Points on a hilly landscape, in no order, each with its height.
A ball rolls from a point to the lowest of its 2 nearest points, and stops where none of them is lower. Distance is the straight distance between rows; heights are no part of it.
Fotut: [103 168 134 125 202 134  89 174 135  70 104 109 143 109 116 123 127 157
  96  74 137 134  89 191 114 102 143  90 116 149 146 177 155 126 148  81
 101 112 128 125 179 122 100 128 155 141 126 142 165 149 129 164]  h=643
zaze: [135 203 149 133 123 142 186  94 106  99 134 114 157 138 133 147 150 119
 153 145 203 129  80  66 183 118 172 127 189  88 128  93 124 116 101 151
 130 100 140 128 112 164 105 135  94 126 122  85 133 202 111  91]  h=822
sedib: [106 143 107 158 112 120  76 107 165  90 118 103 131 144 111 135  83 184
 113  80  92 122 141 125  77  75 112 112 134 121 155 129 117 150 169 134
 168  86 155 131 162 174 165 144 126 147 124 115 166 162 107 129]  h=339
ful: [ 92 201 116  91 166 121 150 155 163  86 171  88 180 133 118 154 131 140
 122  94 179 119 133 123 129 162  88  90 153 118 145 154 188 108 156  93
 103 136 209 173 136 133  71 168 164 174 187 117  93 157 107 110]  h=667
Susu: [132 114 119 162 108 134 135 145 124 131 142 159 106 150 125 100  86 127
 172 143 159 125 124  88 118  84 144 142 135 172 120 124 115 118 102 124
 145  54 111 116 105 103 184 103 119 130  87 131 131 138 107 137]  h=445
lini: [133  87 144 179  83 147  95 111 131 169 125  95  97 143 123 142 141 151
 124  94  79 120 126 107  95 142  95 132  96  77 132 102 118 149 124 157
 120 132 140 149 124 181 138 143 118 142 144 125 131  91 127 143]  h=580
nibud: [166 133 147 121 143 186 100 107 131 159 133  75 142 104 128 168 213 151
 129 127 113 123 134 141 100 145 142 123  79  81 140 120 147 115 149 129
  94 200 123 143  89 142 106 134 126 138 200 123 163 144 138 120]  h=647
bubuk: [114 193 144 122 135 162 166 128 120  93 152 115 149 131 133 142 150 113
 169 165 198 133  96  94 168 136 156 133 180  92 141 112 135 117 121 131
 130 146 155 121 122 175 132 154 115 116 113  77 139 167 109  98]  h=809
Pir: [134 186 144 127 174 125 117 133 121 108 134 158 145 123 121  96 121 110
 108  96 212 165  74 113 173 115 164 136 172 148 154 154 116 119 109  58
 141 129 103 140 127  95 175 124 113 103 106 150 128 135 148 118]  h=594
Mep: [ 69 198 125 124 193 137 121 181 161  67 133  96 150 136 111 144 138 148
 107  74 147 127  90 169 112 121 110  98 123 136 150 161 182 113 139  85
 105 114 148 157 177 144  91 160 166 147 125 146 149 138 118 145]  h=653
Pidin: [161 135 113 126 114  49 118 113  98 144 123 144 109 145 160 150  78 131
 190  99 176 164 177  88 149  85 122 171 183 185  95 101 101 148 114 149
  85  38 139 191 130  91 152  60  98 131 115 153 123 141 143 156]  h=453
Nas: [148  84 153 142  86 151 128 139 135 170 107 115 110 126 187 150 198 173
 185 165  93 117 152  52 128 115 124 119 162  96 120 117 104 150 155 155
 132 114 139 125 118 130 123 126 117 118 121 110 161 178 112 108]  h=514
leb: [160 103 156 153 142 172  97  97 101 165 146 108 107 148 118 151 163  88
  65 114 119 144 114 163 106 172 106 140  72  77 156 112 128 147 123 153
  97 150 128 144 118 180 129 140 133 128 164 164 125  67 157 128]  h=654
ketal: [139 173 143 114 210 120  82 151 101  90 136 119 173 126 137 125 145 111
 102  88 170 146 117 156 135  76 130  78 165 188 147 182 108 107 144  65
 128 100 150 142 154  58  98  91 137 119 142 113 132 210 135 137]  h=623
Bires: [168  86 156 126 157 155 113 108 123 164 112 112 142  68 159 169 205 140
 134 144  81 149 149  97 104 141 155 117 113  64 105 130 107 113 124 150
 121 165 115 111  77 106  95 121 138 105 135 140 188 137 133 119]  h=586
Luz: [160 119 127 133 146 114  69 151 119 133 105 182 151 118 139  65  81 141
  68 122 160 129  80 138 165 152 176 138 123 153 159 161  95 158  96  61
 148 148  97 100 120  87 156 115 163 105 112 177 148  91 157 142]  h=354
Fopek: [136  89 117 156  99  82 152 123 124 167  91 169  70 111 103  73  64 131
 124 159  90 122 150 145  59  95 142 136  70 157  76 126 129  99  94 171
 124 139 138  75 124 135 122  80 156 145 110 121 124  83 119 157]  h=732
noda: [147 139 142 125 185 132  90 151  81 127 131 102 157  81 117 122 153  95
 127 127 108 129 108 196 118 147 148 128  85 106 142 128 170 118 120  79
 107 168 116 112  97 121 139 126 137 138 157 145 125 113 133 131]  h=644
vesa: [101 114 129  75 113 169 191 137 138 122 159 127 127 124 107 123 160  76
 138 204 131 109 129 155 215 171 142 120 186 137 159 122 134 127 117 178
  93 189  88 144 129 106 122 156  95  84  99 101  88 106 156 115]  h=620
Mamim: [159 119 151 154 162 138  84 119  91 182 162  85 156 153 135 165 148  74
  74 108 130 144 110 191 129 172 103 142  73  97 161 120 157 144 138 130
  98 143 158 153  97 163 116 140 133 165 177 159 120 101 156 102]  h=616
Luga: [144  74 163 164 115 101  95  91 145 135  84 146 112  84 123 113  80 154
 140  91 107 132 169 112  82  78 160 114 115 116 112 114 102 128 109 138
 169 123 139  88 136 108 134  96 146 125 113 154 172 114 117 184]  h=264
kog: [150 124 137 152 155  92  51 149 112 122  99 158 157 114 149  90  73 135
  81 103 136 116  78 163 135 142 165 144 107 132 182 161 110 178 113  70
 136 144 108  93 145 108 134 116 149 136 128 181 144  97 164 133]  h=382
kebu: [ 99 208 135  82 163 185 154 148 132 106 162  92 140 104 108 143 166 124
 185 176 165 119 129 128 158 141 132 105 136 104 162 110 165  88 126 103
 120 199 148 145 102 142 124 138 154  97 138  93 142 156 119 124]  h=789
Lopu: [150 113 106 151 106  91 117 117 119 139 129 132 119 144 167 134  96 139
 206 107 150 163 159  84 143  79 112 152 176 158 110 108  96 134 129 157
 115  30 160 156 130  95 144  86 107 125 103 125 125 155 116 150]  h=381
zesat: [111 154 128 103 171  54 126 130 136  72 146 141 205 123 147 139 116  95
 105  86 180 147  92 159 164 178 113 156 123 150 168 165 138 167 150  57
 138 127 158 120 147 134  89 170 109 177 134 142  97 106 123  75]  h=686
zuvus: [109 174 126  76 129 199 170 111 132 133 148  83 115 108  75 142 181 143
 136 156 130  87 142 179 144 150 158 102  81 132 179 105 180  81 149 151
 103 228 104 138 112 135 116 140 151  91 185 114 123 123 131 134]  h=772
migo: [141  60 167 145 126  92 145  93 161 165  77 132 119  98 164 166 130 154
 115 117  85 147 195  64 100  90 171  99 135 102  96 100  99 107 118 161
 182  98 126  96 113  96 105  88 156  89  94 159 183 141 119 172]  h=388
zin: [128  96 124 129  46 121 119 125 149 172 107 102 104 139 172 154 167 188
 159  89 118 138 149  81 146 145  66 137 165 101 124 139 115 152 189 146
 108 132 180 138 131 162 119 152  86 173 167  92 109 143 100 118]  h=523
dor: [105 120  90 128  84 158 175 162 136 122 159 140  91 168 110 113 111 123
 135 200  64  79 127 150 107 156 100 147  63 159 137 123 140 138 121 167
 127 111  85 113 140 135 136 156 122 144 119  95  95 113 138 143]  h=756
mog: [115 137  99 124 111  95 143  56 135  51 137 133 184 139 137 137  99 141
 117  67 159 129 133 120 124 133 103 135 187 127 147 137  83 138 200 116
 164  74 172 108 162 162 125 168 124 154 130  69 101 132  82 112]  h=874
teg: [104 131 129 130 130 146 182 153 117 125 138 160 113 164 105  86 124  81
 122 189 165 114 104 102 150 126 143 147 150 144 125 123 133 104  79 118
 159 112  81 110 107 126 181 137 105 113  75  98  97 143 126 123]  h=470
Nodib: [121 171 124  97 186  55 116 158 138  98 131 150 190 129 150 115 118  92
 121 111 177 147  67 171 190 166 118 163 120 158 181 152 144 169 130  31
 140 155 148 118 141 118  89 159 125 167 121 150 101 118 144  97]  h=691
kaz: [126 100 116  95  55 158 168 139 116 150 155 127  81 136 119 127 129 123
 144 184  63  70 140 142 152 151 128  92 136 150 129 131 135 191 152 198
 103 170  84 132 141 113 141 156 100 118 151 108  65 107 163 106]  h=559
sud: [143  89 155 169 111 164 101 100 111 167 130 106  96 144 120 145 152 117
  90 103  93 132 120 130  97 163 102 134  85  69 139 108 117 150 116 154
 109 147 122 148 126 181 133 141 120 127 154 142 124  69 145 136]  h=627
Lazi: [ 99 160 103  75 129 176 177  99 127 140 152  97 126 125  62 130 174 123
  89 152 114  99 125 199 155 150 154 128  85 136 169 102 182  81 149 178
  92 211  82 128 134 147 123 155 158  88 170 147 107  95 145 133]  h=761
lofoz: [ 85 169 130 103 179  73 132 146 145  95 157 100 188 148 124 165 115 112
  82  83 172 138 104 170 146 190  98 124 107 154 149 158 168 159 152  70
 123 116 183 158 141 141  87 168 144 181 150 149 105 126 129  72]  h=680
pited: [132  81 131 150 130 131 142 123 109 156  72 170  88  90 114  77 116 103
  90 149 115 153 132 138 104 128 172 121 103 131  70 139 117 100  91 149
 140 170 103  89 104 113 139  97 124  87  98 122 128  98 122 108]  h=260
miz: [106 134 106  76 167 111 147 111 129 138  90 152 129 140  72  94 153  84
  60 152 106 125  97 221 150 158 128 160  56 131 146  98 137 116 147  83
 121 182  53 104 164 148 128 155 166  98 131 167 110  95 159 124]  h=685
kopog: [114 152 115 115 156  92 121  92 146  40 139 136 184 140 130 143 101 131
  94  66 162 137 123 139 114 147 118 127 179 128 153 163  97 153 188  86
 150  98 166 131 186 152 123 162 117 155 128  89 103 132 106  92]  h=884
mos: [139 177 134  88 153 172 117 138 156 121 158  76 175  97 141 167 204 165
 166 141 134 134 129 114 125 112 145  90 125  93 139 137 152 108 164  92
 124 175 145 142 104 133 109 131 156 129 169 108 180 182 117 103]  h=668
lev: [156 127  99 150  88 115 147 112 112 130 139 128 129 147 181 135 126 160
 204 122 146 149 140  84 153  94 111 139 174 130 115 105 101 133 149 166
 126  20 168 134 133 119 126 108 109 132 118 102 124 188 108 134]  h=435
gad: [155 121 120 129 112  49 116 141 107 155 126 166  96 139 134 147  81 127
 188 116 172 138 168  76 126  92 126 161 168 208  82 107 101 141  91 128
  83  77 114 191 102  80 170  58 106 133 115 174 112 124 146 151]  h=395
bil: [108 114  76  94  83 153 182 162 130 139 148 151 111 151 128  67 114  83
  98 211  56  85 138 172 156 115 113 103 107 156  96 130 154 134 121 200
 142 127  70 106 159  89 128 153 113 127 109 121  93 118 173 138]  h=665
Pulom: [139  67 139 161 106  98  79 131 136 146 116 124 118 107 160 126 102 132
 192  85  85 145 153  99 115 104 108 135 162 102 111 117 104 155 110 133
 141 116 158 142 137  98 139 108 117 136 103 137 124  95 124 159]  h=241
vir: [ 99 154 127 104 150 103 135 120 156 107 176  89 185 149 125 178 126 127
  61  85 195 142 126 147 143 214  97 134 119 132 129 163 153 156 164  94
 138 118 192 153 126 156  89 175 142 182 166 133 118 114 119  69]  h=676
bofe: [129 139 103 141 103  92 161  41 101  79 136 150 165 146 149 118  84 120
 148  69 174 143 109 108 165 105 109 142 184 146 134 134  90 122 171 141
 178  43 158 108 141 133 113 142 120 149 114  65 108 129  82 128]  h=859
kib: [110  87 121 148 115 135 152 151 114 157  91 172  93 127 113  66 117  92
  87 162 129 129 130 132 132 118 149 126 120 162  75 143 121  96  86 132
 150 148  75 107  96  95 164 102 104  87  89 114 111 106 124 107]  h=324
ruv: [143  81 140 136  92 112 120 138 136 170 106 112 116 124 183 158 166 173
 185 156  85 127 176  43 112  95 114 119 168 115 110 102 104 139 132 173
 150  78 143 132 111 100 123  92 139 102 106 141 161 179 128 146]  h=471
kavi: [143 102 123 125 116  60 117 154 106 168 131 150  82 134 132 137  86 113
 189 136 140 130 166  83 124 108 112 141 161 181  64 106 109 145  85 126
 119  98 112 177  79  79 176  60 112 116 110 143  90 103 153 133]  h=323
ravo: [135 115 110 173  53 115  95 119 166 152 130  86 105 148 133 155 132 216
 161 102  84 125 159 100 101 110  82 148 127 119 154 106 124 128 161 175
 132  88 178 141 134 168 129 142 125 164 132 128 157 177 117 148]  h=472
Libib: [134  79 148 156 127 102 105 111 118 148  85 161 103 122 113  85 109  93
  78 123 100 134  94 156  87 153 116 153  62  98 153 119 111 153  99  97
 123 151  86  93 140 157 135 114 147 128 137 182 109  54 146 136]  h=466
dena: [134 176 123 142 113 135 171 117  98 103 120 180 129 163  97 103  75 128
 120 125 194 111 101  65 120  62 173 119 147 182 142 108 120 108  90  96
 145  62  83 123 122 120 194 125 108 133 111 136 121 191 120 141]  h=553
dem: [110 105 125  73  80 160 193 147 129 126 166 136 103 139 124 119 139  91
 143 208 102  87 134 134 195 165 131  95 177 146 139 126 126 172 133 185
 109 162  91 125 137 109 137 161  90 110 120  92  64 115 159 112]  h=593
Kezut: [137  70 133 139 127 148 139 117  89 156  88 150  90  83 129 112 146 100
 123 152  76 138 154 132  88 134 145 105 113 100  70 132 108 125 100 185
 119 185  99 110 108 129 109 112 118  71 124 117 121  93 133 121]  h=337
Tofa: [138 199 130 100 174 116 149  73 113  56 151 132 194 122 125 151 126 109
 129  82 205 171  98 125 158 120 144 112 210 116 125 146 115 104 157 109
 147 104 171 149 153 127 100 138 128 119 126  85 120 173 117  96]  h=897
zada: [102 175 121  93 143 117 147 119 170 102 182  81 180 140 115 182 133 148
  80  89 215 124 141 129 134 203  95 121 147 123 124 163 165 119 178  99
 118 135 195 158 116 145  79 170 151 182 204 119 108 141 113  89]  h=672
Kodeg: [150 112 129 134 114 107 125 151 128 135 125 170  94 132 122 148  89 156
 156 142 163 122 191  94  90  85 141 155 118 208  75 118 106 106  77 163
 108  48 116 141 116  77 145  63 130 128 108 178 161 158 108 156]  h=180
Nago: [ 72 216 114 102 171 138 137 161 167  72 149  98 160 136 116 161 135 143
 135  98 170 131 103 132 122 142 109 108 156 106 147 146 182 117 146  99
 102 147 176 167 161 167  98 177 161 144 135 114 138 143 116 117]  h=662
zim: [154  93 161 160 151 110  73 102 119 114  86 149 125  72 123 115  90 145
 103  91 111 138 128 136  82 116 176 116 105  88 126 141 119 139 119 110
 142 140 127  81 144 130 135 114 131 131 126 168 168 116 139 152]  h=150
fedid: [132  87 138 159 104 103 103 145 129 148 120 152  94 121 120 118  72 143
 181 132 136 126 163 105 103  78 134 148 131 182  97 122 105 121  94 150
 130  81 132 127 107  80 154  75 145 129  89 148 156 118 114 165]  h=326
nim: [ 96 212 131  90 163 161 158 139 131  87 154 107 141 123 116 138 140  98
 166 180 181 131 109 119 179 152 134 143 164 101 163 102 162  95 122 110
 113 182 155 135 115 161 128 155 140 109 114  86 129 134 119 114]  h=797
sutuk: [142 100 145 161 133  87  78 123 125 141  84 157 127 121 125  78  84 121
  76 110 118 122  80 156 101 151 137 149  66 103 172 129 109 174 101  79
 132 141  96  88 142 150 134 109 154 141 138 200 130  73 152 135]  h=424
gopi: [167 122 149 151 129 168  99 113 140 187 167  77 141 161 153 175 162 111
  67  94 152 146 122 174 154 199 107 155  96  90 136 135 138 147 160 145
 108 158 181 165 102 149  93 142 119 172 194 117 126 103 142  95]  h=592
bem: [137 104 111 150  98  90 139 135 128 142 115 163  77 120  93  92  54 156
 135 166  93 109 153 154  58 102 139 164  57 166  91 135 142 103  93 166
 117 104 125  82 124 136 123  83 157 157 103 130 152  95 111 160]  h=795
Bosa: [129 129 133 130 160 162 103 133 111 116 129 116 139  85 116 127 159 116
 131 132 111 138 112 167 108 155 157 139  94  93 130 131 150 124 122 107
 118 176 104 119 109 142 147 144 122 107 129 121 147 102 126 120]  h=624
gudi: [130  76 134 141 111  87 116 150 111 169 107 167  81 130 127 105 103  95
 153 127 127 128 147  77 126 112 120 115 158 166  63 121 103 136  76 114
 131 133  86 167  75  74 170  72  98  92 111 141  81  90 143 119]  h=393
pesi: [164 161 140  95 147 174 106 131 146 147 148  56 174 108 138 164 209 160
 141 132 110 118 140 128 117 124 139  85  96  90 142 130 171 109 160  90
 117 191 149 143  88 127  99 120 150 157 214 123 154 174 119 113]  h=661
Zenu: [ 72 206 115  54 176 182 157 158 139 116 133  94 105 137  69 135 129 116
 125 152  98  73 138 148 170 156  96  94 107 112 181  81 189  87 137  89
 110 198 144 158 119 131 101 156 187 116 154 139  92 114 114 168]  h=681
fip: [ 96 118 121 137  93 173 166 148 127 123 144 122 103 152 107 116 144 117
 127 186  89  81 121 136 123 157 137 134  97 138 150 120 141 142 124 162
 129 154  88 111 135 161 151 171 111 114 120  79 104 113 120 130]  h=694
Zelo: [132  92 131 180  74 126  89 118 150 160 119  90 108 132 128 144 132 185
 157  96  71 120 146  96  89 118  97 138 115  90 133 103 122 137 130 164
 132 114 156 140 128 169 132 139 120 149 130 131 149 128 121 155]  h=527
Roto: [114 161 125  77 197 122 139 130 103 142 119 117 115 146  73 120 153  91
  66 140 110 126  95 217 144 163 111 134  47 138 147  98 159 119 146  69
 101 155  86 120 137 161 126 137 191 115 164 185 101  95 149 140]  h=674
loven: [128 141 129 108 168  97 115 148 153 115 113 171 167 140 148  86 131  83
 123 130 161 149  64 158 196 172 131 177 110 136 177 126 126 173 112  26
 155 168 112 114 137 114 122 157 119 143  91 141 114  96 152 115]  h=699
Fet: [137  89 112 146 101  81  95 125 132 137 133 124 122 123 172 122  97 131
 208  92 115 165 153  91 145  97  95 148 177 131 115 124  99 154 135 139
 127  75 174 145 134 101 142 105 109 142 100 115 114 102 115 146]  h=314
sov: [141 126  93 112 110 125 147 180 137 134 155 191  82 165 129 106  71 125
 126 192 140 118 160 140 106 128 107 168 103 200  40 152 121  89  68 132
 117  86  91 142 139  83 144  69 130 147  95 150 135 107 138 126]  h=452
litel: [132 169 123 110 185 118 123  93 126  38 142 144 180 138 134 145 114 116
 113  74 174 149 116 148 119 121 130 114 204 135 139 168  93 126 178  85
 144 103 168 147 192 127 112 142 130 126 123  78 122 174 116 102]  h=891
Niki: [121 100 132 153 102 173 131 147 121 133 131 120 110 120 130 125 159 138
 166 164 103 104 130 108 111 137 149 126 121 109 119 127 126 143 123 151
 135 143 110 115 114 156 150 150 102 104 113  83 139 131 105 119]  h=634
rugo: [102 182 131  85 198 140 138 168 100 127 128  92 120 125  83 125 145 114
 104 120 102 104 103 193 141 148 113  97  68 121 141 114 197 106 131  59
  98 156 113 133 125 151 117 135 184 133 162 157 104 110 119 167]  h=663
nolu: [134 145 124 162 114 138 145 115 112 116 132 157 128 157 123 106  86 120
 153 117 184 134 112  77 130  65 164 127 154 162 139 114 109 123 111 115
 159  53 112 125 118 118 189 119 104 120  96 125 127 167 110 127]  h=508
lezag: [129 133 147 148 145 134 114 135 128 118 126 165 135 126 129  86 117 106
 119 112 182 155  81 105 158 116 164 144 158 140 144 145 113 126 104  71
 156 127  97 125 116 101 185 125 108 104  88 139 130 109 131 113]  h=567
Rurop: [109 148 150  95 125 186 194 136 126 114 162 115 117 124 106 135 174  86
 156 217 171 112 133 129 201 166 146 124 179 132 162 109 121  98 102 172
  97 184 107 140 116 124 122 140  89  81 114  91 107 145 134 108]  h=645
vepa: [127 147 108 143  90 106 177  67  94  96 140 137 164 139 157 126 112 125
 156  95 176 130  89  90 180 112 115 137 193 120 118 129 102 123 154 164
 162  54 164 106 125 151  99 154 109 153 125  65 111 147  83 126]  h=847
muten: [147 150 118 109 123 144 131  93 164  93 146 112 199 116 157 171 178 170
 147 106 162 155 128 109 135 136 134 133 194  98 131 143 108 119 198 123
 135 145 174 128 145 151 110 166 114 133 156  98 142 189  99  77]  h=695
kupim: [153  66 146 173 119 114  68 107 144 135 106 128 149 102 169 141 119 138
 155  76  79 145 162 108 111 104 122 131 163  83 123 126 101 141 115 135
 160 128 158 126 155 101 119 124 101 132 117 161 142 133 125 153]  h=142
lites: [125 136  94 167  87 108  79 101 171 109 129  96 126 147 120 148  92 203
 141  95  81 127 173 115  82  76  93 141 133 129 167 106 114 128 170 163
 160  76 172 128 152 167 149 140 126 150 126 120 165 186 108 145]  h=406
mekog: [142  69 163 134 137 136 122 122 127 174  96 126 118  89 172 164 193 140
 140 142  86 140 160  58 116 133 146 107 146  72  86 124  89 125 113 161
 136 136 103 130  78  97 102 101 124  74 109 141 174 138 132 109]  h=561
peb: [163 124 104 133  66 116 147 127 119 136 128 121 119 137 200 144 153 188
 208 141 131 144 154  83 148 107  93 142 177 123 121 109 107 136 175 168
 115  40 180 122 146 122 112 108 126 147 130 106 135 206 114 132]  h=469
timo: [131 107 138 147 137 166  99 134 124 121 124 125 138  95 133 129 159 136
 150 131 115 136 124 115 108 129 164 127 127  89 115 135 127 136 120 129
 145 147 117 116 108 143 152 139 110  95 103 113 167 128 111 111]  h=587
nevam: [ 95 161 133 106 147 147 178 144 122  99 136 144 124 163 104 102 130  67
 129 208 168 116  96 104 175 148 141 161 164 123 151 101 141 110  93 119
 148 137 109 108 121 150 161 156 122 119  66  84 101 135 129 119]  h=506
Zabop: [179 100 169 155 178  73  89 104 100 134  90 158 124  59 123 124  89 134
  92 102 132 148 130 159  75 130 188 104 100  88 137 149 116 132 120 110
 111 146 134  60 130 129 113 107 135 138 148 185 156 139 164 166]  h=214
koba: [123 118  87 113 104 122 167 177 133 155 143 191  91 180 127  66  90  90
  99 201 131 106 149 135 139 114  93 136  99 198  71 143 127  77  81 127
 142  93  70 133 123  64 155 104 112 144  97 124 103 117 156 128]  h=547
reta: [123 161 140 123 205 132  81 182 112  84 107 106 153 103 129 113 139 142
 103  89 148 142 106 178 132  80 149  72 127 176 145 179 140 110 146  74
 111 104 142 107 160  75  89 105 156 131 134 126 151 178 120 171]  h=633
lerod: [103 193 139  79 141 195 161 133 134 121 149  84 117 106  92 149 181 142
 168 177 144  90 147 147 143 144 150 100 100 123 176 113 172  85 143 125
 114 224 123 138 109 142 116 138 151  95 165  91 150 154 122 126]  h=780
ruvuf: [138 203 143 112 208 105 105 147  98  92 152 136 174 131 129 113 125 103
 112  79 201 148  92 150 167  98 130  96 184 185 165 180 115 111 134  62
 127 104 148 153 157  65 112 106 140 125 141 121 102 182 143 132]  h=617
Boran: [145 105 103 111  63 136 144 134  87 161 134 124  68 118 122 121 114 129
 145 189  40  78 165 142 104 119 107  93 112 151  88 127 128 165 137 221
 113 164  97 124 134 122 123 125 120 103 161 122  81 104 166 125]  h=495
noru: [153 131 107 128 113 143 143 162 134 116 158 182  86 141 124 126  83 159
 152 164 163 122 167 114  89 111 132 169 110 193  60 134 115  95  67 149
 118  45 104 133 135  90 152  67 132 140  97 167 153 138 107 136]  h=318
Lonur: [128 105  99 148  94 114 127 164 129 128 144 149  79 142 107 116  71 147
 166 177  82 101 149 146  76 123 113 177  68 161 102 136 140 124  98 152
 111  91 105 115 129 129 129  95 143 152  92 129 146  95 120 151]  h=885
repap: [118 105 117 151 108 134 163 158 116 144 124 170 101 151 111  85 117 108
 125 158 155 116 129  83 117 104 142 126 133 176  89 133 122  98  72 123
 145  96  76 121  87  99 179 104  91 112  97 125  98 146 109 117]  h=403
mogi: [144 105 103 131  39 110 138 116 139 141 109 113 124 138 185 148 164 201
 188 114 119 142 156  84 141 120  71 144 180 126 137 127 113 135 199 160
 111  87 191 115 143 144 111 136 111 171 150  99 119 188  99 128]  h=500
zitub: [ 95 152 123 151 130 134  86 121 157  89 116  96 129 145  98 138 107 179
  80  71 104 123 105 134  81 100 121  95 117 109 139 141 138 162 155 124
 156 102 145 142 163 196 161 149 133 142 123 130 176 136 123 123]  h=389
kaga: [123  72 132 154 108 106 137  99 114 153  90 153  79 118 100  84 109  94
  89 138  76 132 125 141  62 123 107 136  68 110 120 117 116 127 102 154
 115 155  96  96 138 167 132 111 140 114 136 148  96  43 139 150]  h=549
Kup: [173 103 130 127 146 133  76  85 158 117 118 115 192 107 172 202 158 173
  96 103  59 156 159 115  97 126 118 142 176 103 157 140  98 121 165 133
 164 149 164 119 146 117  94 145 113 127 143 163 154 198 126 109]  h=127
Bubur: [134  75 158 162 103  98 104 115 140 150  92 159  95 100 114 110  66 153
 151 114 134 129 173 105  96  72 159 122 113 174  96 115  97 112  96 152
 153 104 137  98 111  78 144  77 157 123 104 150 168 119 109 175]  h=361
gel: [140  66 149 156 116 109  99 145 128 155 112 169  95 123 149  90 104  91
 153 112 126 142 114  96 146 127 128 130 156 139  97 131  95 154  82  95
 137 132 107 153  98  69 161  86 110 109  98 144 100  63 140 128]  h=454
ris: [123  89 100 139  92  87 159 120 112 166  90 160  73 127 111  76  80  92
 104 174  59 125 149 155  71  91 106 125  73 151  87 121 127 115 114 188
 106 153 108  89 141 149 114 101 137 124 129 130  90  56 151 155]  h=648
sobaf: [119 126  82 104 108 146 171 175 130 145 149 166  92 163 135  71  92  85
  99 208  95 105 156 155 138 113  97 115 105 181  61 140 134  97  97 167
 150 100  76 120 131  70 142 113 108 127 107 117  98 121 163 132]  h=600
Tinu: [165  83 137 158 132 131  65  98 145 122 110 121 177 100 167 166 143 152
 132  83  77 155 157 112 105 119 127 139 162  79 133 135 104 131 137 135
 160 140 163 122 150 116 110 143  97 131 124 160 152 161 127 126]  h=45
Bos: [126  78 113 128  93 150 145 125  88 155 103 143  85 106 121 104 131  97
 120 171  56 112 154 148 105 120 132  93 122 125  78 133 120 146 120 208
 112 182  88 115 125 132 117 123 114  74 135 118  92  86 151 120]  h=408
Faf: [ 86 113 100  94  98 165 184 109 135 141 134 124 134 151  83 116 168  98
  72 165  88  98 112 186 157 149 150 138  99 135 158 108 166 126 138 194
  99 192  60 123 157 153 122 176 131  95 128 141 103  90 154 121]  h=739
digi: [106 157 137 131 159 156 114 119 118 123 128  98 114 150  96 137 141 132
  63 105 120 131  83 167 102 162 127 127  66  96 136 119 159 148 133 106
 126 142 119 142 136 207 156 147 158 122 137 147 157  87 141 117]  h=449
dip: [ 98 152 137 149 140 145  98 121 139 108 121  92 120 152  95 134 119 158
  69  84 115 127  84 148  96 132 124 108  87  97 133 133 153 165 140 113
 146 115 139 144 147 208 165 147 152 139 120 143 174 104 133 116]  h=421
Vire: [157  54 174 159 130  95 126  86 147 151  76 146 122  81 154 146 115 145
 132  92  94 151 187  99  89  93 171 100 126  90  93 110  94 121 109 139
 175 126 133  90 132 102 101  94 148 106 109 172 172 130 127 186]  h=344
nur: [117 174 139 110 188 126 104 168  92 129 136  81 150 120 108 132 143 109
 109 108 113 112  99 196 127 141 122 102  79 119 145 124 198 125 135  64
 100 149 131 140 113 149 126 133 162 151 171 156 116 121 129 140]  h=656
dori: [133 223 146 104 205 107 123 143 109 101 149 137 163 124 115 108 128  98
 123  91 212 163  72 132 187 106 136 116 180 155 164 157 134 106 115  53
 132 119 133 153 135  77 133 113 136 128 124 149 103 157 148 132]  h=610
neved: [114 114  82 132  88 125 154 162 143 122 157 153  88 174 108 121  80 131
 154 195  70 104 136 157  94 152  89 180  45 165 122 126 138 141 109 140
 110  93  85 128 141 135 124 120 132 151  95 120 123  98 137 139]  h=831
gam: [129  83 142 167 124 132  97 141 133 128 116 158 119 119 144  86 104 105
 148 114 124 139  98 114 133 120 146 147 136 124 131 138 113 148 102  94
 150 130 112 121 117  99 167 117 114 119  87 131 126  76 121 124]  h=511
lifar: [134 107 145 134  91 162 117 115 163 177 147  87 123 155 162 171 167 131
  69  78 162 146 130 136 173 201  86 153 119  90 123 152 120 159 172 142
 117 156 172 158 119 151  94 157  91 172 188  96 120  86 114  89]  h=571
Sakon: [133 168 139 132 104 128 187  66 103 103 132 125 173 128 149 139 154 128
 149 110 198 142  84  77 195 122 142 129 205  96 108 118 110 114 136 164
 149  90 158 122 119 159  91 151  91 131 136  71 128 174  91  97]  h=833
menap: [172  94 150 146 142 159  90  99 115 154 113 106 143  87 137 165 189 147
 123 117  90 136 138 124  83 148 138 129  96  56 122 124 126 122 125 143
 103 178 125 121 101 154 102 144 115 131 162 148 165 132 141 137]  h=618
rira: [132  71 153 136 110  86 145 125 148 171  89 122 110 112 167 169 142 163
 130 146  89 125 197  39  97  85 147 106 139 126  91  99 103 112 113 181
 166  70 120 114  98  87 115  77 155  93  96 154 172 156 116 163]  h=423
mis: [115 110 137 133  74 154 128 122 160 159 131  98 115 139 168 161 169 148
 124  90 149 134 131 106 164 171  93 141 139  93 129 144 117 157 174 133
  98 161 158 149 128 167 112 174  67 163 178  76 116 101 100 102]  h=550
fidu: [144 156 136 117 138 163 124 117 154 122 152 100 179 109 159 165 197 155
 170 136 156 153 122  98 141 117 153 122 166  85 134 133 118 119 164 120
 133 150 149 134 118 141 120 148 121 112 138 103 179 185 111  78]  h=682
kipel: [ 71 203 120  64 186 155 149 150 144 116 133 101 123 153  78 146 134 102
 110 140 112 103 114 177 165 170 104 129  83 122 169  80 186 106 132  75
 110 188 116 157 130 148 112 166 180 117 136 147 114 106 138 148]  h=673
Tavo: [ 89  93  83  89  73 142 189 141 135 142 132 147 134 163 105  86 141  85
  92 189  56  84 118 171 159 132 125 117 109 144 135 115 159 156 130 197
 121 155  59 115 165 120 120 175 119 122 107 130  87 105 167 127]  h=705

Two balls start at each pair of points below. Name the first point that both come to, or write none.
kipel, lofoz | none
Zenu, miz | rugo
nim, dori | none
Roto, Tavo | none

For each start below, name the point where the ball stops.
Tofa | Kodeg
ful | kavi
ruvuf | kavi
Nas | Luga
Rurop | pited
bubuk | Kodeg
loven | kavi
Faf | Kodeg
Nodib | kavi

For each start below, name every point that the ball comes to, in order.
vesa | dem > kaz > Boran > Bos > Kezut > pited
Sakon | zaze > bubuk > nim > kebu > lerod > zuvus > Lazi > Faf > Tavo > bil > sobaf > koba > sov > noru > Kodeg
ketal | ruvuf > dori > Pir > lezag > gam > gel > gudi > kavi
